Each row is a point on a landscape with many valleys, with its height.
From any point a ball rolls to the lowest of the 3 points nearest to it. It stops when none of these is lower. Distance is the straight distance between rows; heights are no part of it.
J963 h=353: [ 13  18   0 -10   8 -12  20 -19   6 -26 -17   5  -8   9   6 -13 -22   0
   7 -63  16  35 -35   9  14 -29   3   7 -17 -44   3 -27 -10   3]
J120 h=266: [ 32 -20  -6  54  -5   0  45   2 -30  -6 -36  14  16  14  27   9   6  26
 -38 -26 -12   1  11 -13  15 -29  -8  46  28 -41  -1   8 -28   1]
J893 h=256: [-12 -15  -2   0 -16 -11 -35  -2  57 -28 -19  -2   2   1  19  64  -8  21
  12  18  -2 -53 -11  -4 -26  72 -12   7  15 -19  33  10  40  -5]
J18 h=311: [-10   7  21  -1 -23 -21 -49  16  45 -34  14   5 -13   0  24  50  -6   4
  32  12   8 -32  20  -9 -39  37 -17   2 -16  -8   9   9  35 -20]
J159 h=283: [ 11 -26 -10  11   7  10 -16 -19 -19 -11 -30   9  20  -7  14  -9 -13  33
   3 -37 -28   2   0  14  16 -59  -5  42  54 -55  -9 -16   9  11]
J572 h=257: [ 32  -1   1  20   8 -10  40 -14 -37 -10 -17  17   5   9  21  -9 -10  30
 -31  -7  -8  33  -8   0   7 -15 -21  37  37 -65  -4 -14 -38   3]
J894 h=325: [ 22  14   9 -11 -19   7  13   2 -13  13  30 -12 -24  26 -10   6  19  12
 -15  44   3  18  18  -4 -56   6 -13 -38  -1  10 -14  11  10  16]
J699 h=165: [ -3 -20 -28  15   7  23 -23  39  31 -36  -6 -21  29  23  25  38   5  16
  10  19  42 -43  21 -18  22   9  -9  -1  -6 -12  22  -2  28  40]
J40 h=188: [ 11 -36  15  19   9  -9  17  46 -24  20 -10   1  26  -2   2  -4  15  -6
  -8 -15  29  -4  24 -11  40  -6  -1  14   2  22   1  18  -4  17]
J806 h=457: [ 16  50   2 -24  15  21  31  -8 -16   2   3  -6   1  12 -29 -13 -18  -7
  26 -38  -8  49 -17  -8  23 -19  -6   9 -18 -56 -28 -21 -14 -17]
J315 h=287: [  0  31  10  -8   7  26 -16  16  10  39 -22 -13  25  -5  10   0  42  22
   7  45 -22 -35  30   2 -16  -1   6   5  12  18  -7 -11  25  -2]
J401 h=282: [ -5 -30  -9   0   5  -9  12   9  19 -49 -14   9  -7  -7 -12   3 -28  19
 -15 -57  10  19 -28 -23   3   2  16  28 -24 -14   5 -53 -23  14]
J257 h=519: [ -5 -25 -11   4  25  15 -29  12  -4  10 -43   4  29  -7  -3  -8  37  17
  19  46  17 -24  23  -2  15  -2  20 -32  -4  42   1  -3  24 -11]
J25 h=312: [ 18   8   7 -18 -20   8  38   5 -15 -27  42 -17 -24   9  17  13 -10  26
 -26 -11   2 -10   0  21   1   5   3  17   2   2   4   1  11  17]
J213 h=97: [-16  29  11 -26  -2  11 -15 -10 -10   7   8 -14  -8 -27 -26 -28  -4 -27
  14   9 -10  17  -4  18   9 -12  14 -15 -13  24 -17  16 -15  -8]
J736 h=215: [ 30 -10 -25  21  24 -42  47  41 -50 -13 -11  -8   2   9  -6   3   4  30
 -17 -29   3  43   5 -13  -8  -8  -8  32  13 -32   9 -53 -44  -9]
J140 h=381: [-32  43  -8   3   8 -15 -35 -22  -1  40   4  -9  19 -52 -14  -9   0 -45
  20   4 -14  -4  -6  24  16 -33  25  25  -1  -8 -26   9 -17 -31]
J660 h=90: [ 41 -15 -26  18 -16 -18  41   9   0 -29  10 -12 -16  28  48  32  25  36
 -55  28  13 -37   2 -32   0  16  14   1  23 -13  14  37  19   6]
J723 h=277: [  4 -20 -16  -6  -7   3 -14  20  -3 -12  34  -6   3  19  39  28  17  15
  18  19  10 -27  21 -11 -29   6  10 -13 -19   1  23   1  27  25]
J153 h=164: [-32  38   8  -9 -17  21 -27 -24   0   3  22   2 -20  -5 -47 -27  -7   1
   0  54 -43  25  21  -5 -23  10 -11 -33  13  28 -25 -36  29 -28]
J620 h=407: [  0 -15   7   5  -2   9   8  18 -34  35 -10   4  18  -2 -10 -17  24   9
  -4  28  -2 -10  28  11  13  -2   0 -14  11  33 -15  17  12  12]
J385 h=720: [ -7 -12  10  10  18 -18  41  39 -26  47 -12  10  -9  10 -39 -23 -14   2
 -24  10   1  58  -3 -20   2   2   9  15  16  18 -27  -3 -41 -10]
J493 h=150: [ -8  -2   6  22  24  -3  25  21 -43  45 -27  18  26 -16 -26 -12   7   1
 -15  28 -26   6  12   3  40  -4   7   6  10  -6 -38  37 -11 -20]
J563 h=128: [ 33  14   8   5   9 -13  58   8 -25 -13   2  -3 -11  18   9   1 -13  21
 -24 -27   0  36 -15  -8  -6  -1   3  25   8 -12 -14 -19 -34   6]
J193 h=247: [ -6 -44 -13  22  -7  -3 -18  17  23 -34   0  19   9  -9  13  20 -26  -4
 -42 -36   1 -10 -15  -5  23  26 -28  28 -17 -24   8   3   1  15]
J757 h=259: [-13  37   7 -11 -11   7  16   7 -19  18  21 -13 -12  15 -35 -19  10   0
 -24  35 -15  16  -2   1 -20  25 -26 -33  13  13 -35  17  -1  21]
J272 h=487: [-11  20  31   7  -8 -33  -1   1  31 -38  -9  15  -2  -2  -8  11 -29 -31
  12 -57  15   3 -18   3  -4  -5 -21  12 -16 -31 -13   0  11 -40]
J777 h=405: [  4  32  -3 -19  -6  29  20 -25   5 -38   5  -3 -22   4  -9  -4 -35  -7
   6 -43 -19  19 -27  18  16 -30  14   1 -18 -33 -14 -16 -13   2]
J75 h=47: [ 13 -20 -25 -14 -15  18  15   6   8 -36   7 -31  -3  26  37  30  22  49
 -35  19   4 -47   3 -13  -2  14  19  15  42  -4  15   4  26   5]
J264 h=579: [-17  47  14 -17  15  16   7  -1 -11  27  13   9  -8  -8 -55 -28 -19   1
  51  -2 -14  58   0 -25  35  -4   4  -3   5 -47 -59 -12   4 -44]
J641 h=111: [-13 -17 -14  15   1  20  11  22  -2 -11 -13 -16  24   5  31   9   2   5
   8 -30   4 -37   3  23  35 -26   2  27  10   6  27  14  11  -1]
J198 h=413: [  6 -52  -9   1  10  -5   5   9 -32  34 -19  19  -1  23 -11 -24   9  34
 -12  46   6 -10  36  -9  -1  10 -11 -39   8  41   7  -8  23  -4]
J110 h=369: [ 13  27   5   2   6  33 -40 -31  29  53   8   4 -20 -11  16   1  36  -6
  27  35 -38 -12  18  -3 -55   6   2  -7 -20   7  -6 -39   7  -3]
J521 h=327: [  4   7  -5   4  14  19 -32  16  16  28  -6  -9  26   9  23  18  43   7
  36  17  12 -35  18  -3 -14  -4   7 -17  -8  19  14 -11  14  23]
J524 h=332: [  5   6 -22  -2   7 -39  -4  -1  13 -46 -39  11  16   5 -18 -10 -13  25
   3 -61  27  44 -58 -10  -7   2   8  11 -11 -45  22 -41  13  -5]
J691 h=241: [ -6 -42  -3 -16 -22   0   8 -11  36 -44  25 -21 -21 -13  27  16 -34   3
 -30 -23  12 -13 -17   5  15  18  15   1 -12 -10  10  -7   5  22]
J135 h=233: [-18 -21  16  -4 -22 -17 -12  -5  52 -49   3  18  -9 -13   9  20 -43  -1
 -16 -35  -3 -15 -21  13  -8  21 -15  12   3 -16   9  14  -2  -2]
J730 h=265: [  2 -28  -8 -13 -12 -19  10  -1  40 -41  27  -3 -22  16  11  26 -33  13
 -34 -16  24   2 -12 -18  10  27  12   6 -32  -8  17 -12   2  38]
J274 h=315: [-30 -17 -19 -15 -11  20 -31 -31  57 -25 -21 -34  -8 -22  19  21  14  17
   0 -14 -30 -32 -37  19 -20  21   6  32  50  -7  32   2  26  12]
J161 h=402: [ 34 -16   2  11  -8  -3  20  24 -17  22  14  -1   0  27  -4   8  41  28
  -2  41  19 -19  31 -28 -23  19   2 -45   6  19  11  24  15  25]
J413 h=427: [-25  28   1 -11  -4 -26 -45 -49   0  27   0 -11  11 -43 -10 -17   8 -34
  26   8   4   0 -10  26  -3 -25  14   7  -8  31 -15  19 -15 -39]
J56 h=355: [  1  -3   3  16  13   8 -47 -48  28  10  -5   5   0 -24  19   6  45  -5
  42  37 -27 -13  -1  -1 -52  27  19 -31 -27  20  23 -17 -15 -21]
J76 h=99: [  8 -45  -8 -12  -9  27  15 -21   7 -31   8 -16  -9  -7  23  19  -6  34
 -33 -18 -16 -36  -8   7   6  -6  25  31  36  12   2   1  18  -6]
J866 h=324: [-54   5 -12  38  18  -4  19  -5 -15  43 -27  41 -12  12 -36 -35 -26 -12
 -43  65 -22  52   7  -9  15   6 -25  11   2 -22 -17  21 -13  -9]
J400 h=367: [ -2  -5  29  -8 -21 -32 -27  -2  30 -40  23  10 -15  -7  32  35 -15  -4
  23  12  24 -11  12 -10 -39  38 -13 -24 -23 -14  26  16  21  26]
J303 h=286: [ 13 -47 -12   7   9   0  20  18  20 -40  16 -12 -28 -10   4  32 -19   7
 -52 -24  19  -4 -12 -25   8  33  11  39 -23  -9   8 -28  -8  40]
J856 h=263: [  4 -22  12 -41 -22  22  10 -49  34 -49  33 -24 -16  -7  14   8 -26  13
 -27 -29   4   0 -41   1   3  11  42  -5  -2  -5  -3   0   5   7]
J167 h=72: [ 35 -10  -1  15 -19  -9  61   0 -13 -24   7   2 -23  11  11   8  -4  34
 -51 -11   4  -5  -8 -20   2   5  13  29  14 -10  -7  -3 -15  18]
J628 h=249: [-22 -25  -3  10  14  -6 -14  25 -13  27 -17  -5  38 -17  -6 -14  21 -25
   4 -12  17 -23  31  -5  40 -20  14  -9  -6  21  -5  19  12  14]
J210 h=183: [-34  11  -1 -12  -9  -2  13  -9 -28  24 -12   7 -19  12 -38 -20 -23   4
 -30  63 -28  28  10   3  -9  15 -15 -36  21  25 -24  -1   8  -9]
J993 h=345: [  0  10  13 -13   3 -24 -52 -50  25   3  -1  11  -8 -21 -11 -15   3 -15
  37  35   1   7 -10   6 -25   2   2 -42  -7  38  10  11 -15 -33]
J539 h=337: [ 12  29  15 -19  14   4  26   5 -22  13   0  -4   2  11 -27 -22 -16 -12
  19 -46  10  42 -25  -4  15 -24   3  18 -21 -33  -3 -32 -16  -2]
J515 h=370: [-22 -37  -7  -2  18 -22   1   9 -18  56 -20  29 -11 -23 -21 -36 -20 -17
   0  10   8  22   8   5  21 -23  22   9   5  35 -10   0  -1 -17]
J241 h=208: [ 14 -37  11  -8   7  -5  24  33 -18  14  27  -2 -26  17  -9 -18   4 -13
  -3   6  31  26  26 -21 -14  16  -2   3  -5  31   5  -8  -4  32]
J873 h=338: [  9  24   2   6 -13  -7  28  21 -21  29  10  -5  14  18 -19  -7  24   6
 -24  40  -8  -4  14  -1 -22  20 -21 -29  12  11 -17  39  -3  15]
J541 h=714: [ 16  40  -5  20  31 -27  41  22 -36  47  -2   6  11   7 -35 -14  -7   3
 -18   2 -16  67 -14 -23  13  18 -15   2  12 -51 -31  -6 -55  -6]
J170 h=182: [-35  10   6 -19   2  20  -1 -16 -13   9  -9  23 -15   0 -54 -42 -29  -9
  -1  41 -14  53  17   6  16  -8   4  -1  10  11 -48  -3  15 -40]
J814 h=375: [  4  56   4 -31 -14  29  22  -5   0 -24  48 -30 -22  13  -1   2  -5  10
  -6  10  -6  10  10  21 -19 -15   7   2  -7   0 -10   2  18  13]
J211 h=292: [-15  26  27  -9 -33 -21  -3  -7  27 -11  12   1 -13  -2 -14 -13 -17 -34
  21 -27  18  17 -19  20  -6 -22   6  -8 -22   7   5  24 -12 -16]
J658 h=412: [  7  34   1 -12 -15   6   5   6 -29  21  24 -13  -3 -10  -9   3  15  -2
  -4  30 -21  -9  25  14  -9   6  -8   2  11  24 -18  16  13  13]
J34 h=210: [ 35  26   1   1  10   2  35 -10 -40  -5  -1  11  -2  14   9  -2 -18  11
 -11 -32  -8  43  -9   1  17 -18 -11  24  19 -50  -8 -33 -23  -6]
J49 h=83: [ -6  44   7 -10  19  14   8   3 -36  17  27  -5  13 -24 -22  -3 -15 -28
  31 -18 -29  13  13  15  29 -22 -10   2  -2 -34 -32 -12 -15 -23]
J630 h=251: [ -5 -10  30 -22 -20 -24   5 -28  61 -58  18  -3 -29 -12   1  32 -35   4
 -16 -36  15   3 -35  -7  -3  42  24 -20 -12 -16  10   6   9  10]
J575 h=222: [ 16  28  -3   7 -21  -2  50   9 -25 -11  16 -11  -5  11   7   8   7   7
 -29  -6  -9  -4   6  18   4   6  -8  10   8  -1 -10  26 -15  13]
J139 h=209: [ -5 -21  -1 -11 -27 -14 -22  -8  42 -46  16  -6  -4 -13  20  43 -34   0
 -22 -11  -6 -38 -16  11 -17  42  -5  -9   8 -15  16   8  31  17]
J507 h=403: [ 16  22 -32  32 -10  -6  12  21 -21   9  23  -7 -16  38  16  10  33  16
 -49  38   8  -6  -6 -17 -29  24 -13 -46   1   0  -8  33  15  38]
J459 h=306: [-13  53  -4  -8   5  29 -13   6  11  21   5 -19  16 -23  20   9  27 -18
   9  -9 -21 -27   6  24  20 -18  -7  26  -1   7  12   3   0   3]
J83 h=187: [ 25 -20   2  17  13 -24  38  44 -18 -24   8   2  -3   2  -3   6 -11   8
 -27 -45   9  22  -2 -21  10   9   2  38  -6   8   8 -38 -34  27]
J33 h=107: [  8 -46 -28   9   9  23 -13  13  33 -46   7 -23  -2  19  39  46 -14  20
 -29  20  33 -45  13 -27  22  41   8  -1   4 -21  23  -4  39  23]
J542 h=507: [ -3   4  13  27   2 -41  -9  16  10 -13 -18  27  16  -5  -4  15 -35 -36
   3 -61  21 -18  -9   6  -1  -6 -46  24   7 -41  -3  -4  -3 -43]
J354 h=255: [ 15   6  12 -11  -4  18  29   5 -21 -15  17 -10  -6   4  19   8  -1  -5
  -5 -18  -5 -13  12  30  15 -21  -5  18  -9  -1   3  13  -2  -5]
J719 h=386: [-10  21  28 -15   3 -10  -1 -10  23  22  -6  10  -6 -13 -41 -29 -10 -30
  31 -19  24  51 -40 -14   6 -11  15 -11 -26  21  -7  20 -24 -18]
J959 h=524: [ 15 -40  -6   8  10  16  -8  35 -19  12  -8   0  34  15  -2  -2  28  14
  20  32  22 -34  34 -20  10  11   5 -31  -1  41   4   0  24  16]
J490 h=234: [ 24 -13 -19  -5  17 -24  22  13 -28 -20 -17  -7   8  11  -3 -10 -10  22
 -11 -41   4  44 -16  -3   8 -17   5  33   8 -35  15 -66 -20   5]
J827 h=212: [ 10  37  -6   3  10  19  21  31 -12  23 -23 -28  39  17  12  10  29  19
   1  20  -5 -34  17   5   4   4 -11   7  18  12   2  16  16   8]
J889 h=124: [-17 -15 -10  -6 -18 -21 -12   7  21 -28  18  -4   0  -2  43  16   2  -7
   9  -2   7 -26  -3   7  -6  15   0  -1 -16  12  36  26  22  18]
J124 h=361: [-22  40   1  -8 -27  -1 -28 -19  29 -15   7 -25  -1 -15  47  22  11 -12
  14 -12 -16 -39 -18  30  -3 -12 -10  28  -1  -1  39  16   7  -3]
J221 h=159: [-15 -32 -12  10 -15   5 -36  12  38 -42   2   1   8   6  26  40 -10  11
  -9   7  15 -39  -4 -14   6  34 -16   8 -15 -20  36  37  35  27]
J554 h=254: [  0   4  -6 -17 -14   9 -16  -5  28 -13  30  -5 -10  17  55  41  17  23
   7  14  -8 -34   1   6 -18  10  13   0 -12 -10  42 -17  28  16]
J390 h=335: [ 12  18   4  13  14   6  32  13 -45  17   0  -1  16   3   5  10  -2  -3
   5 -32 -17   3  11  20  35 -21 -18  10  13 -31 -21   6 -32  -8]
J557 h=440: [-22  23   0 -14   6  15 -12 -41  14  34 -12  22 -24 -11 -51 -44 -20 -31
  17  18  12  57 -37 -16  19 -24  29   1 -12   4 -14  11  -1 -57]
J653 h=252: [-27   7 -13  -4  -4   2 -48 -12  -8  30 -17  -2  28 -39  18 -25  24 -18
  18  36  -4 -30   2  12   8 -13   7  -5  -8  26   8   2   9 -10]
J418 h=235: [ -6  29   2  -4   4  15 -49 -11  19  26   5  -4  20 -24  22  -4  47 -17
  29  37 -14 -33  -3  13 -16   1   0  -1 -13  20  25  -6   2   8]
J635 h=264: [  2 -25 -13  24   0  -5   0   8  -5 -22 -21  19   6   5  21  -5 -29 -10
 -15 -68  -9   5 -23 -11  22 -21  -6  29   0 -29  14 -17 -15  14]
J444 h=173: [-11  28  -4 -29   1  31 -32 -41  25   5  34  -8 -30  12 -45 -14  12  -2
  17  59 -43  30   1 -16 -39  23  -5 -50  -1  32  -8 -47  24 -31]
J382 h=280: [ -8 -45 -13  12  22 -20   3  32 -23  47  -7  10   0 -11 -27 -15  -1 -16
  -3 -21  13  17   8  -4  20 -16  16   5  -5  29 -11 -15 -15  10]
J399 h=238: [ 20 -28  -1  33 -10   3  33  40 -11 -25   4 -10   8  22  15  11  11   8
 -24  -6  28 -35  29 -22  40   6 -11  18  -4  14  18   8  10  27]
J801 h=197: [ -1  34  -5  -6  15   6 -61 -48  15  29 -15  11   7 -37  -4 -22  16  -7
  32  45 -32  -9   2   7 -11   6  10   0 -13  29  -4 -23  -3  -9]
J296 h=303: [  6   1  20 -15  -9 -18  16 -21  46 -51 -24  22 -11   5  -6   5 -30  15
  -7 -67  13  16 -50  -5  11  -6  16  10 -13 -32   8 -14  -8 -12]
J67 h=416: [  2 -34  -3  10   5  -6 -30 -14  12   7  10  19   0 -11  -4 -13  11 -13
  35  19  14 -17  14 -14  -6  16  -2 -45 -26  32  25  13   7  19]
J687 h=350: [-16   4  -4   9 -18 -13 -37   9  50 -16  -1  11  -3   2  46  46  16  11
  42  24  13 -49  -1  -4 -42  16  -7   4 -11 -11  34  12  26  15]
J165 h=339: [  6   5  -7 -19  -3   7  27 -13 -13 -22  14  -4 -15   9  19  -1 -22   8
  -9 -37 -14  -2  -7  18  14 -22   9  32  -2 -16  -4  -6 -10   4]
J123 h=501: [ -8  -8   8   3 -10 -29 -50  -6  22  -4   7  17  19 -15  12   3  15 -18
  35   9  20 -22  17  -1 -26  20 -16 -40 -15  20  35  22   3  -4]
J256 h=588: [-15   9  40   5 -14 -41 -31 -12  20  -4   3  10  17 -29 -12   1   2 -28
  23  -4  31  -8   4   5  -8  -4 -11   0  -6  30 -15  28 -14 -43]
J279 h=135: [ 29  10  -5  29  -7  17  57  14 -30  -2  11 -10  -1  19  16  18   5  17
 -48  -5 -16 -13   6   2   8  -1 -18  24  15 -16 -13  22 -14   4]
J755 h=343: [  4  -8  -2 -19  11   1 -30 -57  29  -9   4  -3 -29   2  -2   1  11 -13
  45  46 -13  11 -16   7 -53  23   7 -65 -25  26  26 -14 -13 -41]
J585 h=288: [-20   5  -1 -30 -17  26 -15 -40  31 -46   4 -16 -23 -26  21   0 -22   8
  -9 -24 -25 -17 -34  28 -11 -14  11  26  19  -2   6   4   4   1]
J397 h=268: [  4  22   5 -25  -4  10 -27 -15   5  -7  23 -20 -14   2   4 -12  14 -10
  24  22   4  -4  10  20 -34  -2   3 -23 -13  25  19   8  -1  16]
J10 h=477: [ -9 -22  10   3 -24 -28 -28 -28  22 -33 -30  33   1  -7   8  -1 -41   4
   1 -55  -2  -5 -25  21 -12 -31 -22  21  42 -60 -10   1  -6 -32]
J127 h=248: [ -6  19  28 -32  -4  25   4 -16  -9  18  24   5 -19   4 -38 -45  -5 -11
   7  29  -9  48   2   5   1  -3   1 -14  -5  26 -33  -1  -4   1]
J281 h=271: [ 29 -53 -22  43  17 -11   0  38 -20 -15 -35  12  20   4   5   7 -12   5
 -28 -44  -4  17  -1 -31  20 -29 -16  48  22 -54  16 -35  -4  15]
J487 h=225: [ -3 -21  -1  24  20   1   2  31 -28  45 -10  -8  40   0  -1   9  16 -25
  -1 -26  16 -13  17   7  46 -19   0  10   3  -4  -5  11   2  -1]
J892 h=444: [-16  48   0   9  -2  -8 -17 -22  -6   6  -6  -9  22 -30   2  19  -5 -49
  17 -33  -5 -19 -31  33  14 -31  -8  26  -3 -25  -8  21 -26 -38]
J13 h=453: [ -6  13 -10   1  -7  -4 -18 -33   1 -18 -20  13  13   0  18   0 -33 -23
  11 -55  -4 -22 -22  26   6 -49 -13  13  14 -46  13   3 -18 -19]
J863 h=321: [ -1 -14  -2 -25  10   7 -36 -39  -6  13   4  11 -22   0  -9 -33   8 -12
  29  39 -10   3   2  10 -17   8   1 -51  -7  41  19 -15 -11  -6]
J775 h=246: [  5 -36 -15  38  16  -5   1  42  -3  13 -17  -2  24 -12  -6  13  -6 -20
  -8 -49  16 -14  11 -18  45 -11 -19  12 -12 -10   9   1  -1  17]
J95 h=317: [ 27  13 -15   9   9  12  16  31   3   5   8 -14  17  39  24  25  42  31
  -4  35   9 -37  22 -15 -45   5   0 -25   4  10   4  19  25   2]
J683 h=377: [ -6 -21  18 -15  -3   7  10   0 -31  38  -7  11 -25   3 -29 -32   2  -3
 -12  30  -6  29  17  -4   7   4   4  -6  15  36 -27  20  -7   6]
J898 h=289: [-11   4  15  -3  -7 -19 -15  12   4  -5  15   5   1 -17   9 -11 -15 -36
   9 -31  17  -2  -6  18  10  -4  -7  -3 -21  10  17  13 -12  13]
J631 h=456: [ -3  -7   3 -15  32 -30   3  20 -11  30  -7  10   5 -10 -17 -10 -14 -36
  23 -45  22  35 -19  -6  17 -13  14  -7 -12 -12   3 -20 -40   1]
J799 h=250: [-14  38   5 -14   2   4  -4 -22 -15  24   5   2  -6 -26 -16 -21  -5 -42
  22 -15   0  14 -10  23  15 -28  15  -9 -16   5 -27  16 -29 -16]
J514 h=273: [  8 -68 -18  42  -1  23  11  27   9 -34 -34   0  12  14  16   1 -15  13
 -32 -36   9 -13   4 -18  47 -11  -7  35  24 -23   0  -1   7  24]
J169 h=219: [ 19  11  -1  -7  20 -13  39  25  -9   3   4 -11  -6  22 -12 -13  -5   0
  10 -55  15  45 -25 -13   5  -1  14  20 -20  -6   5 -34 -25   8]
J690 h=316: [-27 -25 -11  -2   2 -23 -46 -34  -4  20 -25  17  -8 -25  -2 -30   0 -17
  12  38  -2 -13   7  17   3  -3   3 -20 -12  40  14  10   8 -24]
J805 h=414: [ -8  14   4  -5 -12 -12   3 -16   3 -20  -1  -3 -11  -9  21   7 -23 -25
  17 -59  -4  -9 -20  30   4 -40  -6   8   5 -16  15  17  -7 -17]
J700 h=154: [ 10   6   0  26   0  30  46  29 -11  -6 -15 -31  38  17  17  19  16  12
 -14   4  -4 -16  18   8  28 -11 -12  28  40  -4   7  25   5   1]
J287 h=469: [ 10 -23 -17   6  11  15   2   7 -13  24 -37  13  19  17  -6  -3  38  33
   5  58 -10 -25  24   3 -13   4   0 -38  12  36 -17  -6  37 -14]
J231 h=307: [-19   6   1  -6  11   2   0  -8 -35  48   6   5   4 -33 -27 -12   3 -21
  22   8 -19   1  21  27  34 -30  15  17  -1  -2 -31  14  -4 -20]
J675 h=544: [-12  24  34   3 -18 -34 -48 -12  24  -9   8  -4  15 -28  18  24  20 -19
  38   4  14 -20   9  11 -31  10 -14 -11 -11  21  23  16  -7 -19]
J537 h=217: [  2  25  23 -33 -15  11 -14 -24  18  -8  24  -8 -20  -4 -25 -32   2 -23
  26  12  19  33 -14  -1 -18 -11   4 -34 -24  20  13  14  -8  10]
J150 h=177: [-24  45 -14 -21   1  13 -47 -39   4   2  14   1 -19 -20 -37 -32   4  -9
  19  50 -29  27  11  12  -9  -4  12 -23 -13  43 -17 -18  13 -27]
J992 h=502: [ -1 -16 -17  -3  13  20  -2 -15 -14  37 -23  12  -6  24 -22  -3  22  30
 -16  59 -26  -9  12  -9 -48  28 -10 -50   7  31 -16 -15  17 -23]
J285 h=626: [  2  31  23  -9   9   4  39  20 -29  22   4  -8  -5   5 -29 -25 -25  -9
   2 -15 -14  46   5  -6  17   9  -4   2  10 -14 -44  11 -26  -3]
J453 h=357: [ 11 -11  12  13  39  57   2  -6  39  53 -37  -2   4  37   4  10  47  13
  16  29  -3 -23  17 -24 -52  17  35 -13   4  12 -17 -38   6 -17]
J900 h=258: [-19   1  -6  30 -10 -11  17  -5 -39  47 -16  17 -15  12 -40 -35   9   8
 -47  48 -11  36 -13  -6   9  27 -15 -29   3  11 -29  30 -11  30]
J828 h=46: [  5 -14  12   1  -3  -1  22  33 -23  10  23  -4  -9   9   4  -7   6 -11
   1 -10  14   5  11   0  15 -11   1   6 -10  27   8   8  -8  31]
J502 h=368: [ 20 -29  -1  -2  -4  -6  16   6 -30  29   7  17  -9  37 -17 -17  18  24
 -24  38  10   7  13 -19 -29  26 -23 -48  17  35  -6   3   3  15]
J365 h=636: [  9 -38 -17  27  27  44  -9  32  22  -3  -1   4  39  28  17  29  23   3
  42  28  34 -30  39 -38 -30  15  16 -31  -8   7   7 -17  10  14]
J566 h=278: [ -4   1   2 -17  -4   9  -3 -10 -31  21   3   0  -2 -16 -18 -34  10  -6
   3  19  -9   8  27  14   3 -12   4  -7   4  40  -8   6  -2   7]

For each start below, name the point where the ball stops.
J777 => J167
J161 => J641
J453 => J641
J630 => J75
J635 => J75
J963 => J167
J524 => J167
J521 => J153

Call two points neighbours if one is among the 3 nearest of the other. Go from one point of each pair to the other, from neighbour to neighbour, staying as low as possible. Name the highest point that can't be avoided.
J828 and J889 => J487
J75 and J889 => J221
J49 and J641 => J315
J641 and J75 => J700
J49 and J170 => J799
J75 and J167 => J660
J170 and J213 => J127
